Each row is a point on a tangle of strands that fork and nearly touch. The rows are in no order.
Two points are linked if the straight distance between their rows is under 73.8.
migim: [ -7  10   4   7   5 -15   9  -1   8  17   5  -4  -2  -9  -6 -19 -17  21
 -15  -2  -1   7 -13 -26   1   2  10  -2 -13  -2  10  -1  10  15   9  21
  -2   1 -21   3  15  27  -2  14 -20  10  14  -2 -17]
Gefan: [  3   2   5 -23  -5  14  -7  34 -31 -18   8  10   9 -24 -14   3  23  -8
  -1  -1  17   2  -1  15   9   8   8  11 -20   7  32 -16  15   5 -15  10
   7  11 -20 -11  13   8   9 -16  15   2   2   1   4]
Ral: [  5   5  -3  -3 -11 -16  -4  11 -22 -41  11 -11  -3   8 -13   8  39 -11
 -20 -11  18   0  -7  -4  -6  11 -11   9  -8  -3   9   1  -3  -5  -8  12
  17   2 -18  -5  14   8   3 -39   6 -17 -11   6   5]
kuduz: [ -6  -8  13  14   2 -12   5   1  12  -6  11  14   9   1 -31  -5  -5  -6
   1  20  -1  -7   2 -11 -11   0 -14  -2  13 -22   2   5   1 -23   3  33
  -7  -8 -20   7  10   9  14 -25 -18  -6  -7   1  -6]
lipez: [  4  -4  15 -23  15  22  -8  -1 -12 -21  -7  23  13   5  -5   2  -6 -17
  27  13  17 -18   3  14   6  -7   3   3  14   0   1   6   4 -20  -2 -13
 -16   0  10 -14  -4 -10  -8 -12  -4   6   9   6  14]
Zoti: [ -3   8   3  19   1  -2  12 -21  13  23   1 -18 -15   8  19  -6 -21  18
  -7  -9 -17   6 -17 -19 -10   7   6 -18  -7   6 -15  -5   7  15  18  -6
  15   9  -7   9  -2  11   2  29 -20  -2 -14  -7 -17]
Puva: [  4 -11 -13  20  14  -4   1  -5   3  23  11 -27 -11 -12  -1   3 -10   0
  -1   9 -30   6  -6  13  -1  -8  -4 -15  14   4  -1  29   9 -13   2   4
  -4   3   4  -6  -2   1   8   4 -22   3  25  -1 -14]
sov: [  5  16   4  18  -2 -13 -28 -25  16 -48 -28   3  12  19  16   2  14  -1
  -3 -12  17   3  13  -2  -5 -12  -7  15 -15  -3 -11   3 -21   0  -1   4
   2 -11  -8  -1   6 -20  -3  -6  21 -23  -5  18   7]
mita: [-11   5  -1 -14  -9  -5  -4  10 -17 -17 -16  16  15 -17  -3 -16   6  13
 -14  -9  -2  11 -10   3   1  -3   9   5 -11   0  15   0 -12   1 -16  12
   2  -8  -5  -5   6  22 -10  -5   1  19  26  -5  -1]
Ravaf: [ -5   2  10  -2   0  -1  -9   9  -1 -33  -4  33  16   6 -20  -3  21  -9
  10   7   5   3  16  20   3  -3 -10   8   0  -8   8  -7  -2 -13   2  19
  -1  -5  -4  -3  16  -5  -5  -4  23   2   6   3  10]
ruto: [ 11  -9  31  -5  -5  13   9  -7 -11   2 -44   6 -13  -4   2  -2 -17   1
  -3   3  -7   4 -18 -24 -15   6  -5 -12  -9  -1   5  -9  -4  15  14 -12
  24   3   1   2   3  -7  -1  23  -7  12  -9 -12   6]
Gevet: [  9   3 -12  16  10  -8 -11  -4 -11 -16  10 -14   7   3   0 -13   0  14
 -10   8   0  21  -2  -7  13   3   0  12 -27   6  -2  -7  12  15  16 -13
  21  16 -24   1  16  19   3   9 -16   6   5  -4 -12]
Zelep: [  9   1  -5 -15  11  13  11  12   0  21   9   6 -11  -1  -2  13 -20 -12
  17  -4   3 -16  -3  21   7  -7  16  -3  24  -6   2  18   8 -15 -21  -1
 -22   5  17  -6 -16  -3   1 -13  11  10  10   1  18]
Lus: [ -6   8  -8   8 -15  -3  -5 -11  19  27  -8  -2  -1   6  14   4  -8  18
  11 -19 -30   1   6  28   2  -8  10 -15  -2   8 -12   0   2   9  10 -17
  -8  -3  22  -5   2   2 -10  24  14  12  18   3  -9]
viz: [  9   6 -12 -13   9   3  21  28  -7  13  14 -14 -11 -12   3  -4  -4  16
 -17  -9  14   1 -17  -3  18  13  23 -13  -5  15  19  -7  15  17  -6   7
   6  17 -16   2  -8  22  -5   3   4  10   9   1  -5]
Nen: [  4   4  -3  14   2  -3  -7 -11   3 -14 -11  -5   2  16   3  -1 -11  12
   3  -2  -3   3 -10 -11   5   4  -1  11 -19   6 -10  -7  14   6  25 -22
  24  13 -15   5   5   2  -2  19  -1   0   1  -4 -11]
Tinem: [  7  -2   4  15  14  -4   9   7  -2  23   8 -20 -11 -13  -8   0   4   7
 -11  16 -23  20 -11  18   8  -3  -7 -22   8   8   4  18  10   6  13   6
   9   7  -4   4   5  -1  12  18  -7   9  11 -13 -11]
vod: [  0 -17  20   0   1  16  -3 -19  -6  12 -19   9  20  -8  11 -12 -20 -11
  15  16  -2   4  15 -16  -9  -7  -5   0 -13 -10 -11 -14   2  11  11  -9
  -6   1  13   6   7 -14   6  23 -20   5  -8   2  -3]
pulok: [-30 -14 -18   0 -12  -4 -16  -4   7  -1  -1   2  22 -16  19 -22   8  -1
 -11  -5  -7   6  18  -5   4 -26  -9  10 -11  10  -7   0 -31  -5 -26 -10
  -6 -24  12   1  -2   4   1  -8 -18   5   1  -5  -1]
Seke: [ -9  -1   1 -15 -13   2  27  17   7   3  11  17  -1 -10  -7  -8 -11  15
 -13 -12  22  -5  -2 -36   7  18  15  -5  -3  -5  17 -31  12   4  -1  21
   4   5 -25  16  -4  25  -6   7  -3  -3 -15  -9  -7]
pab: [ -1  -4   1 -11  -9   2  -9 -17  14   2 -34   8  -4   2  15   5   6  -9
   1  -7 -10   1  12   3 -14 -11  -8  -9  11  -3 -17   3 -30  -4  -9 -16
 -14 -17  33  -6 -21 -17 -11   1  -7  -5  -8   1   9]
saf: [ 11   9  -4   3  10  -6  17  20  -7  22  34 -23 -22  -9 -25   9   0  -5
 -10  16   5   3 -15  -5 -10  15   4  -6  12   1  12  15  11  -9 -10  14
   5  10 -10   6  -5   8   8 -20  -3  -5  -9  -8  -1]
Zodup: [ 17   2  -2 -18  -6  18  -2  -7  -4   5 -10  -6 -12   9  33  17   0 -12
   6 -13  10  -5  21  12  -1  -5   8  -9 -13  14 -11 -15   6  18  -3 -32
   2  16  24   7 -16 -12  -2   8  25 -17 -15   6   6]
Fidup: [ -4  -9  11 -16  -5  10  17  28   6  -5  12  20 -12  -2 -16  11  24 -13
   3 -10  26 -20   8 -11  -1   8  -2   2  11   1  23 -23  -3  -7 -13  20
   5  -3 -11  10  -3  -9  -5 -19  25  -4 -39  -9   9]
Fumap: [  2  -5   7 -10  -3  -5 -13   9 -21 -45  -7  20   3   7 -28   3   5   0
   9 -10  -1   6 -13   7   5   3  -7  18 -15 -10  23  -7  19 -11  13   8
  13   9 -20 -22  24  22   8 -11  -6  -5  24  -3  -5]
suzo: [  1   6  -4  20   2 -14   2  -4  15  27  25  -5   3   9  -8  -2   3   8
   3   7   0  13   5  21   6   3   6  -5  -1  -4 -15  -3  11  12   9  12
 -10   2  -3  13  13  -4   3  16  24  11   2   7   0]
dedog: [ -2   7 -12  22   2 -15 -26 -19   3 -39 -14 -15  11  19  18  -6  18  -1
 -12  -8  14   5   3  -2   2 -11 -18  22 -23   4 -10   9 -22  -7  -7 -15
   4  -6  -8   2   2  -9   7 -14   3 -20  -4  13   3]
pul: [ 18   3 -13   2  -5  -9  14  28  -5 -18  20 -18 -18  13  -6  13  19   4
 -15   1  13  -7 -17  -2   4  15  -7   0   0  17  12   4  16   2  15  -8
  30  19 -21   0  -4   7   2 -16  14 -13  -5  -1   0]
tuge: [ -8   3  11  22  -8 -18 -21 -25  31 -23 -40  13  11  17  11   4  -7   9
  -9 -10   2  -7 -10  -9 -10 -13  -6  18 -10 -10  -7  -2 -22  -3   5  -5
  -9 -18 -10  -4  -4 -10  -5  -1   6  -6  -5  21  -5]
muv: [  2   6   4 -18 -11  -1   1  -1  -2   2 -25   8  -7 -14  20  -6  21  -2
 -20   2   9  12   3 -14 -12  -5   0  -6  -3   0   6  -9 -24  19 -13   6
   7 -13  13  10 -10  -8 -11   1  14   4 -14  -6  14]
tupi: [  6   6 -27 -13   1  -1   7  -3  -6  20  13 -22  -9   4  18   6  -8  10
  -6 -17  -6  -6   0  11  10   0  16  -5  -2  23  -4   2  16   7 -11 -22
  -1  15  15  -3 -13  19 -12  -3   4  -9   8   0  -9]
sis: [-19 -26 -15  33  -8   1 -19 -19  22 -14  -2   3  22  10   8   1  -8   3
  17  -1 -17 -18  19   1  -5 -20 -21  15  -1  -5 -10  -1 -20 -20   9  -4
 -15 -19 -12 -17   0 -13  -2  -7 -29   1  13  18 -16]
vipod: [  9  -2   7 -16  -2  14  -4  24 -19  -3  -6   5  13 -24  -6 -12   7   5
  -8   4  13  15   0   4  11   5  10   6 -31  14  19 -22  13  28   1   1
  15  13 -17   3  13   5   4  10  19  20   0   2   3]
ris: [  7   4   8  -2  -5   8  19  14   5  31   2   8 -15   6  10   3  -6   2
   6  -3  21  -7  -1   7  -1   9   8 -13   4   0   6 -14   4  20   2   9
  -3   5   0  15  -7 -11  -4  15  34  17 -11   0  13]
Ridat: [-14   1   7   2   8   0  30   4  12  41  14   0 -19   3  -1   3 -12  -1
   5  -4  -4   0   5 -22  -4  15   0 -10  17 -10  -7 -11  -2  -3   1   5
   0  -8   8   6 -13  -8  13  13 -11  -7 -29 -22   5]
mos: [-12 -22   9  26  -5  10  -8 -25  17  -8 -11   6  18  11  -2   2 -15   1
  25   5 -20 -15   5   1  -6 -10 -15  -1  11 -12 -16  -1  -3 -18  24  -6
  -8 -14  -6 -18   3 -28  -1  11 -30  -2  13  16 -14]
Morut: [-20   9 -14  23  -7 -33  -8   1  12 -16   9  -6  -4  10 -10  -2   7   5
 -17  -6   0   3 -14  -6  -9  -2 -10  16   5  -2  -8  14 -25 -23 -12  15
   3 -15  -9   6  -3   9  -1 -21  -4  -9   1  -3  -4]
Sogal: [-11  -5 -12   2   8   5  -3  22  -9   6  29  -5  -8 -21 -19   9   4   1
   2   0 -15  11  -7  11   5 -10  13   2  25   8   8  20 -13 -26 -12   5
   6  -6  16   1  -3   1   4  -9  -6   7   3 -25  -3]
Tel: [  4   2   2   2  18   6  16  -6   7  20   0 -23 -15   3   2   4 -30   2
   8  -2 -28 -12 -14   4  -3  -2  -2 -20  19   1  -6  25  19 -10  11  -5
  -9  10   6 -11 -12   0  14   9 -22 -12  17   1 -13]
lekat: [ -6 -13  21  24   1 -12   9  -1  17  23   7  11   6   3 -30  -7  -6  -9
   3  17 -13   3   6  -7 -10   4 -15 -11  22 -21 -12   2  -9 -22  -1  25
  -4 -16  -7   3   4 -14   9   0 -13   2 -10  -4   6]
zot: [-11   3 -11 -22   4  17   1   5 -25 -16  11  -1   7   5  16   4   8  -4
   5  -9  12 -13   7  -6  23  -3   8  16  -8  21  -2  -3   7 -11 -16 -31
   9  13  13   3  -7   0  -3  -5  -8 -14 -11 -10  -4]
das: [-17  -9 -14  16  -6  -9 -24 -19  15 -19  -7   0  15   7  14  -5  11  -5
   0  -7  -5  -4  19  -1   3 -17 -13  19  -9   4 -16   5 -30 -15 -15 -11
 -13 -15   3  -1   2 -10   2 -12 -10 -12   3  15  -6]
Deso: [-23  -2  11   8  -4   3  13 -12  18  23   2   2  -7   0  13  -6  -8  15
   7 -12 -29   6  -2   2   7   2   3 -23   5   7 -12 -12  -3   6  18  -4
  15  -8   5   4   1  -6   4  39 -13   3  -8 -23 -10]
Nanar: [-22  -1 -13 -12  -6  -1  -4   6  -6   0  -8   3  16 -29  14 -25   6  10
 -22   0   0  14  -4 -18   8 -11   5   7 -17   7  11  -5 -17   8 -25   6
  -2 -14   3   6   2  19   2   1 -18  13   3 -11  -3]
bodiz: [  9  11 -20  21   1 -15 -17 -17  15  -3 -13 -16  -1  19   9   0 -11  27
  -2  -9 -21   8 -18  11   1  -2   9   6 -11   8  -8   5  13  12  25 -21
  13  14 -12  -9   8  15  -4  26   8   5  19   3 -12]
lume: [ -1  -6  19 -23  15  24  20  -2  -4  18 -18  19  -9  -7   4   1 -25  -7
  15   2  -4 -12  -1 -13  -8   8  -2 -15  26 -13   4   2  -5  -2   3  -6
 -20 -10  22 -16 -21  -3   1   4 -23  -1  -1 -14  17]
mivur: [ -8  -4   7 -20   6  15  -1   1  -9  -8  -4   9   1 -12  -5   0  17 -20
   6  15  12   1  26 -10  -7 -15  -3   8   9   2  -3  -4 -22 -14 -15 -11
  -7 -12  29  -3  -6 -27  -3 -15  -9  -4 -32  -6  16]
datob: [ 24   5  -3   8  13 -10 -25 -16  -9 -14  -8 -15  18  11   3   4  -7  -5
   3  16   2   6   7  12   1   1  -2  16 -16 -10 -13   9  15  20  12 -11
  -5   8  -8  -3  12  -1   1  -4  10  -3  26  26   2]
sim: [ 16   7  -1  -3   2  -3  -9  24 -18 -29   8   4   1  13 -19   8   3  -3
  10  -1   9  -1 -12  24   3  14  -9  16  -5  -5  15   2  25   3  13  -1
   9  23 -26 -16  13  18  13 -16   7   0  20  -1   5]
begi: [-20  -2   3  -8  -6   1   4  25  -1   3  17  18 -10 -31 -28   0  10   5
  -4   5 -11  11  -4   2  -6  -2   8  -4  18   3  17   6 -17 -17 -11  29
   5 -21   2   1  -2  -1   5  -7  -6  16  -5 -25   2]
babi: [-15   6  -9   8  11  -8  11  -6   9  28  26  -9   5 -12  -9 -14 -14   9
  -4   6  -5   3   2 -14  13   2  13   0   1  -3   0   3  11  -2  -8  18
 -20  -4  -4   6   8  23   4   8 -18   4   9   0 -14]
bita: [  5  15 -20  17   0 -30 -13  -4  -9 -25  24 -19   5  13  -6  -3  25   3
 -24 -11  19   8  -1  -6   1   3  -1  14  -2   0  -7  10 -12  -2 -18  12
   5  -4 -15   6   5  10   5 -27  13 -16  -3   6  -1]
Lede: [ 21   7   5  -9 -15  -6   2  -1   0 -36 -21  -3  -7  20  10   9   3   1
 -11 -20  14 -15 -19 -22  -6  19   3   7  -8   2   5  -1   2   4   6  -5
  26   7 -12   0  -3   4 -18  -8  23 -11   3  14   4]
feli: [ -2   2  16 -11  -4   9   2  -4   4  24 -19  12  16  -6   3  -3 -19   1
  13   4  -1  -5   2  12   0  -8  10  -3  -3 -17   1   0   9  17   5   7
 -18  -5  13   0  12 -12 -12  21  18  23  25  11  10]
madug: [ -3  -8  -3  20   6   7  -9 -11  17 -15  -3  -6   9  20  -5   7 -13   7
  28  -3 -29 -15  -4  16   2  -2 -16  -3  18   0 -13  12   9 -26  35  -9
  -3   0  -3 -18  -3 -27   2  13 -14  -6  14   5  -8]
Figi: [-17  -3 -37  25  11 -15  -9  -2   5   4  36 -17  10  -4 -11 -11  -3  13
  -2   1 -12   6   2   2  10   1  13   8   6   0  -2  14   5 -15 -11  16
 -13  -2  -8  -4  14  30   9  -8 -13   6  23   1 -13]
resep: [ 15  -3   2  12   2  -8 -13 -13  12   1   3  -4   5  -2  -4   5  16  -9
   4  13   0  11  10  18  -9  -9 -11  -1   6 -13 -11  12 -22   1  -3   7
  -9 -12  13   3  -2 -22  -1  -4  16   1   2  11   3]
zadi: [ 16  22  -9  -2  -2 -10  -8  -3  -7 -34  -4  -4  -4  25   7   9  18   9
  -6 -17  17  -2  -6  13   3  11   2   9   1  -2   1   3   0   7  -3   4
   8   2  -7  -3  -3  -2 -12 -10  39 -12  16  12   5]
fivu: [ -2 -17  15  12   6  10  10 -20   1  35   2  -3  14  -4  -1  -1 -24 -10
  18  18  -5  -1  13 -14  -8   7  -8 -10   5 -26 -16  -5   5   9   5   8
 -26  -3  11   0   2 -10  10   4 -25  -4  -9   3   6]
kimu: [ 10   4  -7   2   7   2  -7  16 -17  -7  13  -8   6  -6  -6  -7   9   9
  -5  10   9  23   1  11  23   3   4   0 -23  16  11 -15  16  20   9  -8
  17  19 -16   1  16  11   4  15   6  16   4  -6  -6]
Boki: [  4   2   0 -19  -4  11   3   0 -10  22 -25  -4   0 -23  19 -10   3  -2
 -15   8  -2  17   4   1 -10 -11   2 -10  -2  -5   2  -1  -5  25 -14  -1
  -9  -6  21   6  -7  -3  -3   9   9  15   2   2  16]
kili: [  6  13  -9  14  -2 -11  13   7  15  30  27 -12 -12  19   8   1  -6   7
   1  -3  15   1 -10  11   7  10  12 -15   1   4 -12 -13  14  21  12   7
   3  15  -9  13  -1  -2   0  19  29   9  -8  11   1]
Ziv: [  1  -5  -9 -19 -10  12  -1  -7  -7  31 -15 -11   8 -27  26  -9 -12  -2
  -7   0 -14  14  19  -3  -5  -8   7 -12 -13   4  -5  -3   5  23 -14 -17
 -15   6  31   2  -3  12  -1   7  -8   8   6   4   4]
sogam: [ -4   5   5 -20  -3  10  32  29   4  15   8   5 -25 -23  -1  -6  -9  12
  -9 -18  13  -6 -16 -24   4  20  16 -20   6   7  26 -17   2   4  -4  20
   6   3 -12   3  -9  21  -7   8  -1   6  -2 -14  -7]
dek: [-13   0  -2   1  -4 -12   1  -7  -5 -19   5   5  10   7   0 -11   2   4
 -18   2  16  -4   2 -28   6   0   0  18 -15  -1  -4  -9   0  -3  -8   0
   7   1 -17  15   2  12  -4  -7 -13 -11 -13   1  -9]
ligad: [ -8  -5  14  18   6   3  12   9   8  20  24   1  -4  -8 -23  -1  -2   2
  12  12 -16   4  -6  14   8   4 -15 -14  18  -7  -5  12   5 -10  10  25
   7  -6  -6   1   8 -16  16  13  -5   6   6  -9  -2]
sitis: [  4   1  18 -36   9  21   6  -8  -8 -12 -28  29   8  -2   4  -6  -9 -10
  17   6  10 -12  -2  -8  -3   1  -1  -2  13  -3   5   0  -5  -6  -2 -16
 -17  -4  19 -12  -7  -8 -17  -5  -9   4  -2  -6  14]
Fegon: [  4  13  -5 -21   8   4  12   3  -9   0  -1   2  -8  12   1  10 -16  -4
   4  -4   6 -23 -20   8  -1   8  17  -1  21  -3   2  23   9 -16 -16  -2
 -17   4  10  -9 -20  11  -9 -21   5  -7  20   3  11]
sur: [ 11  -6  11   2  -5   8  10   0   8  37 -10  -4 -14   7   9  17  -4 -10
  13   1 -18   0   2  30  -4  -3 -10 -27  12   2 -11   6   0   4   6 -13
  -2  10  24   1 -14 -21  10  17  18   3  -8  -7  10]
Leke: [  7   5   6 -14  -9   1  -2 -11   8  -4 -34  13 -16   7  22   7  16   0
  -6 -12   6   2   3  -5 -15  -1   1  -8  11  -2  -4  -4 -25  11  -7  -7
   2  -8  23   3 -20 -19 -20  15  23  -1 -16   1  16]
gepe: [  7  11 -21 -12   5  -8  10   3 -10   8  16 -15  -1   7  19   0  -1  15
 -16 -16  15   0  -4   2  14  11  28  -3  -7  13   2 -11  11  18  -9  -8
   3  13  -2   4 -11  17 -16   0  17   3  11  11  -1]
bik: [  0   8 -10  10 -10 -18 -18 -30  18  15   0 -17   8  12  21   3  -8   0
  -6 -13   0 -11  11  -7 -13  -5   2   7 -12  -7 -20   5  -7  15  -7  -5
 -24  -7   7  -1  -5  10   0 -15  -3 -19  -2  23 -12]
ronu: [ 23  -3  14 -12   6  20  -3   4 -16  -1 -19  -3 -12   5  23  10   1 -16
  10  15  14  -3   6  15   1 -13   2  -3 -12  17  -5  -7  11  13   3 -30
  10  20  12   6  -7 -26   3   5  24  -6 -17   5   7]
kemod: [ 24   7  15  -6   7   4 -13 -16 -14   6 -18   1  16   0  -1  -1 -15  -4
   5   6  12   4   8   6  -2   0  15  11 -19 -14  -5  -2  14  34   4   3
 -12   1   2   4  12  -3  -6   6  23  10  19  30  10]
mogo: [  0   0  15   3  -2  11  20   2   9  35  -4   3 -20  16  13   9 -15  -2
  16  -4   3  -7  -7  -2  -4  17   0 -18  12  -9 -12 -10   2   5   6  -3
   5   0   5   4 -11 -16   6  22  11  -2 -25 -11  14]
Feru: [-11 -17  -7   9  12  14 -10  -1  -6  -2  22  -3   2 -22  -2  -7   5  -2
   6  12 -19   5  13   1  14 -11 -10   4   3  13  -1   8  -2 -13  12  -4
   9  -6   3   4   7 -12  15  10 -35   1  -2 -19 -17]
Mupap: [  3  -2  15 -10  18  15  22  -1   2  12  -9   1 -23   3  -3   3 -28   0
  13  -2 -12 -18 -17   2  -2   3  -5 -24  33  -4   1  24   6 -12  11  -3
 -11   1   8 -13 -22  -8  10   3 -22  -8   9 -15   7]
buvuf: [-17   7 -11  -5 -14 -16   3  15  -8 -18  11  12   3  -7 -16 -10  20  13
 -18 -15   4   7 -11   1   4   9   9   0  -9  -3  23  -9  -4 -10 -19  26
   2  -7 -14  -7  12  32  -2 -14   4   5  17  -6  -2]
salid: [ 12  -2   4 -12 -10   1  -6  22 -28 -35   3  -4  -4  -1  -8   8  39 -13
 -10 -11  14   6  -6   4   1   9  -7  14 -25   5  27 -20   6   7  -7   0
  26   9 -18 -10  21   3  -2 -24  14  -9  -5   5   3]
sute: [ 13   4   9 -12  -6  -4   5  -1 -10 -21 -27   1 -12  11   4   3   3  -5
 -14  -4   5  -6 -27 -13 -14  11  -7  -2   4   2   9  14  -1  -8   2  -6
  11   6  -8  -4 -12   9 -13 -18  -8  -9   0   6   4]
nobal: [  5 -10   3 -15  10  21   4   4  -1   5  14  13   2  -5 -12  10 -14 -22
  24  10   5 -18   9  13   3  -5   5  -5  32  -7  -1   8  -4 -23 -14  -6
 -26  -3  24 -11 -13 -17   1 -17  -4   6   2   0  16]
noro: [ -7  -1  18 -10  -8  -6   2   8   2 -23   0  13  -8   7 -20  10  30 -18
  -7   5  16  -4   5  -9 -12   2 -15   2  10  -8   5  -5 -16 -17  -4  16
  11 -11  -3   7   4 -13 -11 -23   6  -6 -35  -4  12]
badig: [ 14   0  -5  -6   0  -1  18  18  -8   9  18 -20 -25  -4  -1  12  11  -2
 -16  10  14  -5 -11 -15  -1  11  -1  -4  12  11   7   0   5   0   0  -7
  16  11  -7  10 -15   1  -4 -14   5 -10 -23 -10  -1]
Pela: [-14 -12  -3   6   0  10 -12   5 -11 -14  14  -4   7  -9   0  -5  17 -11
   6  22  -4   9  23  -4  14 -15 -12  16 -11  19  -6  -3   2 -14   4 -17
   9   5   6  10  11 -13   9   2 -22  -7 -18  -6 -13]
Leb: [  3  14  -9  29  -9 -23 -28 -40  31  -6  -9  -9  13  21  26   9 -12  10
  -4 -10   1  -4  -5  -8 -16 -11  -1  19 -19  -9 -17   0  -7  14   8  -4
  -5  -7 -14  -1   2   2   7   2  11 -12 -10  25 -10]
bure: [ 25  -1  16 -21   9  15   1  13 -20  -1 -12   5  -3  -5   2   8   2 -16
   2  16  10  -4  -3  18  -1  -1   0  -1  -2   3  15   2  11  19  -4  -4
   0  15  -3   3  -1 -13  -1  -9  17   9   1   4  13]
lotun: [ 21  15 -17   2   2  -9   1  10 -10 -17  15 -10   7  19  10   4  10  11
 -12 -23  26  -4  -5   8  15  16  16   7  -5   4  -1  -9  15  22  -4  -3
  13  10 -17  -4  -2  13  -8  -5  38  -6  17  16   6]
teb: [-18 -11  -9   2   4  16   2  -1  13  15  22   0 -10 -21   7  -7   0  13
  10 -16 -33   3  12  13  16  -8   1 -14  10  22  -8   1  -5  -7  13  -9
  13  -9  10   1  -2  -5   8  27 -25   5   0 -24 -18]
Kufo: [ -7  -3  -6  -9  -5   7  -3  -6   5  29 -15   0   5  -7   9   1 -18   7
   9  -9 -25  -6   5  19   6  -9  11  -8   4   0   0  13   7   7   1  -6
 -22  -5  24  -9   5   4 -11  17   3  11  40  11  -2]
kiba: [ -9   6 -21  14   4  -5  -9   4  15  -9  10   4  -4  20  -6   8   3  11
  24  -4 -17  -7 -11  27   7   0  -3   9  17   5  -8  14   3 -17  17 -13
   0   3  -4 -11  -5  -7   2  15   9   2  23  -7   0]
mav: [  3  -5 -14  26  -4  -5 -10  -7   3  13  16 -13  14  -5   0  -2  15  -4
   7  15  -9  21  19  25   5  -9 -12   0 -10   0 -11  -2  -2  10   7   3
  -4  -3   8   6  11 -13   6  16  10  16   6   6  -5]
ses: [-10  -2 -28  18  12  -6  -8  22  -3   1  45 -14  -5 -15 -28   3   0   9
  -2  -1  -9  19  -8  13   9   1  17   0  18   4   9  21   1 -23 -15  16
   0   0   3  -1   9  20   7 -11   1  12  16 -11  -8]
Sadot: [ -4  -1   3 -14   5  19  -3   8 -19  -9   2  -6   1 -12   7  -1  18 -15
  -1  17  13   2  20 -10   5 -11  -4  13 -15  17  -3  -3  -5  -8 -11 -30
   7   6  19   8   0 -18   1  -6  -8 -11 -27  -4   0]
Fen: [  0  -7  21 -12   5   2   2  -4  -1 -17 -14  15  -5   2 -14  -1  18 -20
   0  19  18  -6  11 -21 -13  -5 -20   4  13  -4   3   0 -13 -13   0  -1
  -2 -10   4   0   3 -15  -4 -17 -18  -7 -38  -1  18]
Vel: [  6   0   9   5   2  -7   4   5  -8   5  23  -4  -4  -8 -33   4   7 -20
  -7  22  10   4  -4  -8 -14   9  -6   2   8 -16   6  10   1 -12 -14  30
 -12  -3  -8   5   4   6  10 -32 -10  -5 -13   0   4]
pazev: [-11  -9  15  14 -14  -1 -13 -31  28  -4 -37  16  10  13  19   5  -9  -5
   5  -6  -3  -3   9 -10 -19 -12  -9   0  -4 -10 -18 -10 -24   1   9 -15
 -13 -19  11  -3  -4 -20  -2  15  -7  -2 -15  11   4]
Rav: [ -8   8 -24  26  -2 -16 -11  -8  23   7   1  -4   7  16   7   2   0  24
  12  -9 -28  -2  -7  18   1   0   2  11   5   1  -7   6   5   0  20  -8
  -4  -4  -2 -14   6   6  -7  26   7   7  23   6 -15]
sova: [  2 -16  34  -7   5  22  -1  -1 -11  -5 -25  16   8 -21  -4  -9 -16  -8
   5  22  -4   9   3 -22  -5  -4 -12  -2  -7  -7   3  -8  -1   6  16  -3
  10   3   2   2  12 -14  11  17 -23   9 -12 -10   1]
Vinaz: [  6   5 -20   0  -9  -8  -7 -23   9  31  10 -20  -1   3  18   2  -8   6
  -1 -19 -15  -8  17   5  -9   6   7  -4  -8   6 -14   4   3   7  -7 -17
 -17   6  20   2  -5  22  -6 -12  -5 -10  -3   8 -13]
lideb: [-11  -2  -4   1   0  -5  13 -10   4  18  13  -6  -2   1   5  -4  -6  -4
 -10  10   8  -1   9 -33  -2   5  -2   7  -2  -3  -9 -15  -4   0  -3  -4
  -4   0   1  22  -9   5   3   2 -19 -15 -34 -13  -5]
keneb: [-14 -22  -7   1  -8  12   3 -13   3  30   4  -3  13 -22   2  -9 -21  -9
   8   7 -14  -7  25 -14  -7  -9  -4  -1   3 -11  -8  -2  -7   1 -11   4
 -28 -11  21  -5   0   2   6  -5 -32   9   7   3  -3]
Liko: [  7  -1  18   1 -12 -10   7  -2  -2  -1 -30   2  -7  -4  -6 -13 -22  14
 -13  -7  -9  13 -21 -22  -6   5   0  -5 -23  -4   9  -6   1  20  13  11
  23   0 -12   3   8  19  -3  18 -10  20  10  -7  -7]
led: [  4   9  -9  -9   2 -12   4  -9 -10  -6 -13  -9  -6  11   5   4  -1  -2
 -12  -2  -3  -6 -14  -3  -8   2   5   0   9   1  -5  24  -4  -9  -9  -5
  -8   2   9  -4 -22   6 -10 -20  -1 -12   9   3   2]
puzem: [ 21   6  17  -8   6   2  -7  -7  -5 -10 -14   6  -4   3  -4   4  15 -22
   4  15   8  -1   2  16 -13  -2  -7  -7   8  -8   2  13  -9   4  -1  14
  -9  -4   9   1  -7 -18  -9 -10  23   5   0   7  15]
vot: [ -7  -3   6 -17  -6   5  20  16   1   0  13  23   1  -5 -12   2   0   1
  -3  -8  25 -17  12 -21   9  12   9   2   6  -6  16 -27  14  -7 -15  20
  -3   3 -20  17  -9  13  -4  -9  11 -11 -27  -1   3]
sizo: [ -9   1  -4   5   4  -6 -14  -1  -7 -34   2  19  26  12 -12  -8   3  -1
   6   4  13  -6  16  -2  12  -5  -1  24  -7  -7  -6  -9   4 -11  -5  -4
  -2   2  -7   3   9   6   2  -4   6 -12   8   8  -7]
bon: [ 21   6   8  -5  -3   1   5  22  -6 -14   0  -4 -14   9 -11  11   1  -4
   3   5   2  -3 -21  13  -1  17 -11  -4  -7   6  14   6  25   4  22   2
  24  20 -26  -8   6   8   8  -5   2  -2   9  -5   1]
rituv: [-22  -6  10  -9 -14   0   0  28   0 -21   7  31   3 -11 -33   5  24  -6
   6   2  -9   6   2  15  -1  -5  -3   1  10  -5  21  -6  -9 -25  -4  30
   5 -17  -6  -1  14   5   3 -13   5   7  -3 -18   5]

A fork is a point with three links. Follow the links from the first point to the second and name the forks in between, in order.
pab / mita: tuge > das
sov / nobal: tuge > gepe
Pela / Fegon: Sadot > gepe
Vinaz / Boki: tuge
Puva / tuge: gepe
bita / muv: Rav > das > tuge
Sadot / Leke: gepe > tuge
ronu / Ravaf: mogo
dedog / kemod: das > Rav

Follow the links from the first point to the second, and from the first to the third. Name the last point that the two ways share.
lume / pab / pulok: tuge
mita / feli / vot: das
sute / madug / Boki: tuge
dedog / sogam / Tel: gepe
Leb / mivur / ligad: gepe
